Each row is a point on a tangle of strands that fork, close into loops and nearly touch. The rows are in no order.
Points whose rows are less than 42.9 apart are linked; no others are. Some points are linked to none.
K219: [  7 -24  36  13  28  20   1 -14 -31  27  -5]
K924: [-16  10 -14 -50   4   6  25  24   2 -19 -26]
K341: [-14  31  19 -17  37  23  -7 -43 -15  13 -15]
K181: [-21  35 -28 -50 -15 -45  66  36  -8 -17 -20]
K246: [-15   6  38  37 -21 -58 -36   5 -13   2  35]
K778: [  3   4 -13  42   9  -5  15 -32 -19  21  37]
K946: [ 22 -26 -21  17 -40  -6 -60  11  44  -8 -13]
K556: [-24  36 -22 -59 -16 -36  41  37   5 -20 -28]
K763: [ 16 -14 -13  23 -40 -10 -53   0  42  -5   0]
K18: [ -6  13  -9  31  -1  -4   6 -41 -10  16  32]
K814: [-15  12  37  44 -26 -71 -32  13 -14 -10  43]
K284: [ -3   6   5 -22  52  30  37  -4 -33  10 -19]
K203: [ 11 -18  11  59   7 -24  15  -2 -37  23  39]
K608: [ 11 -13   0  33 -18  -1   2 -15   3   4  27]
K884: [-16   1  48  39   7 -39 -19 -18 -36  21  26]
K555: [ -1 -17  57  10  12   7 -31 -20 -16  28 -14]
K272: [ -8  11  43  20  31   4 -11 -42 -30  33   4]
K615: [-10  -2  22  16 -19 -18 -63 -18  16  12  -8]
K403: [-12   4  10 -13   4  18 -30 -29  11   8 -11]
K389: [-12  11   6  25  -5  -6 -14 -43  -6  18  25]
K649: [ -2 -16  55   6   2  -1 -51 -13  -6  28 -14]
K925: [-14  15   9 -55  32   6  43  22 -21  -7 -40]
K171: [  9  38 -60 -16 -20   3  41   9  31 -39  17]
K433: [-11  11 -32 -51 -11   0  25  32  21 -28 -22]
K367: [ 10 -10 -11  18 -33   1 -29  -7  30  -5  10]
K350: [  8 -11 -31 -15  -3  19  45  27   0 -19   3]
K857: [ 10 -11 -11  19 -17  13   7  -9   8  -1  23]
K818: [ -7  17   6 -40  50  23  44   3 -30   0 -30]
K97: [ 41  -4   0  75 -18 -36  22   7  -6   5  56]
K937: [  4 -11 -20   2 -10  20  16  -4  10  -6  11]
K950: [  1 -22  13 -21   8  17 -63   2  26   7 -52]
K909: [  6 -23  16   2  33  29  25  -6 -30  21  -6]
K343: [  5 -35  32  -4  -2  13 -62   4  17  14 -34]
K745: [ 13 -33 -14  -3  18  29  42  24 -19   4  -2]
K868: [ -1   7 -33  14  44  19  43 -14 -33  16  13]
K780: [-13   4  48  32  19 -24 -16 -32 -37  33  17]
K976: [  0   3 -24  28  24  11  29 -28 -26  17  25]
K362: [ 21  -7 -40   7  -2  20  47  14   2 -13  21]
K687: [ 20 -10  -2  37 -37 -11 -15  -5  21  -2  33]
K44: [  1   8 -39 -37 -26   4  12  30  32 -33 -16]
K585: [  2 -24  46   4  -4  -3 -67  -7  10  20 -26]
K211: [-12  -7  40  30 -27 -73 -63  31   1  -9  21]
K182: [ -1 -17  15 -40  29  31  27  27 -12  -3 -32]
K970: [-20  29   3 -34  26  25  -4 -33  -2   4 -17]
K47: [ -2  11  27 -54  34  29   2   8  -8  -6 -51]
K448: [ 31  -1 -15  63 -10 -15  27  -8  -8   7  53]
K412: [  7 -27   2  -1  32  28  37   5 -24  15  -4]
K381: [-14  14 -14 -12  25  21  22 -25 -15   3   2]
K681: [ 12  11 -47 -17 -29  11   6  15  41 -32   1]
K881: [ -8  19 -29  -6  38  18  42 -21 -26   9   4]
K465: [-17   2  44  37  -8 -49 -29  -9 -25  14  31]
K609: [ -8  12  30   2  35  24  -6 -42 -25  25  -4]
K40: [  2 -12 -23 -12 -26  15 -23   8  39 -15 -12]
K77: [ -9 -17  37  22 -18 -37 -77   1  12  15  -7]
K355: [  1 -22  50  15  20  13 -14 -14 -23  29  -9]
K713: [-21  18   0 -58  16  -1  36  27  -1 -13 -36]
K805: [ 19 -25 -32   2 -35   3 -56  17  54 -17 -24]
K234: [ 13  23 -49  -4 -32   9  17   1  41 -33  21]
K6: [ -3  21  28 -53  34  29 -18  -6   0  -1 -51]
K512: [-10   0  24  28 -25 -28 -46 -17   5  10  19]
K841: [  1  -8 -18 -16 -15  20  -4   3  22 -12  -4]
K972: [-11  -1  20   5  -8   4 -44 -27  12  14  -5]
K790: [ -2 -20   3 -35   3  28 -10  17  14  -7 -36]
K646: [ 15  23 -54 -13 -13   7  56  17  16 -33  17]
K650: [  8 -23 -20 -17   8  26  46  27 -11  -8  -5]
K297: [-12  15  14  32 -21 -26 -30 -30  -1  11  34]
K225: [  0 -22   5 -35   4  24 -38  14  27  -4 -46]
K527: [-19  25 -32 -58 -17 -20  23  36  21 -29 -26]
K197: [  6  19 -48 -26  -9  -3  61  33   7 -30   5]
K992: [  0 -21   5 -28   6  29  11  17   1  -3 -25]
K39: [-13 -10  43  27 -29 -57 -67  14   4   5   5]
K678: [ 28   0 -42  25  -1  15  47   2  -1  -9  33]
K119: [ 33   7 -45  48   5   7  46  -6  -5  -1  41]
K8: [ -2  -2  29 -48  33  31  14  16 -15  -3 -44]
K92: [-17  14  36  33 -30 -84 -51  30  -4 -24  34]
K602: [ 11 -18 -33 -10 -29  14 -35  16  46 -20 -22]
K23: [-15   9  -2 -15  11  24   2 -25   1   4  -5]
K464: [ 42   7 -30  68  -3 -11  38  -8  -5   6  55]
K523: [-13  24 -39 -41 -11 -19  66  36  -2 -25  -6]

A piece is two or more points that can be reached from each other along the links. Count, over all rows, the pieces, the separate loops (a circle has one, a figure eight two, a Y none), the forks (points with three links) and the tips (points with one).
pieces | 4
loops | 4
forks | 3
tips | 3

How many points has the smallest loop of links through each point below? Write none if it is on no loop.
K857 | 11
K44 | 11
K976 | 13

A fork is a point with three links, a tip a point with one. Leave the first point through the second and follow the links. Name the first fork or tip that comes.
K18; K778 | K23
K523; K181 | K433
K362; K678 | K97
K92; K211 | K615
K992; K182 | K6
K924; K713 | K284

Name the points in between on the shortest way along the links from the first point to the second, in order.
K341; K780 | K609 > K272
K272; K881 | K609 > K341 > K970 > K23 > K381
K745; K448 | K650 > K350 > K362 > K678 > K119 > K464
K403; K778 | K23 > K381 > K881 > K868 > K976
K687; K40 | K608 > K857 > K937 > K841
K211; K381 | K39 > K77 > K615 > K972 > K403 > K23
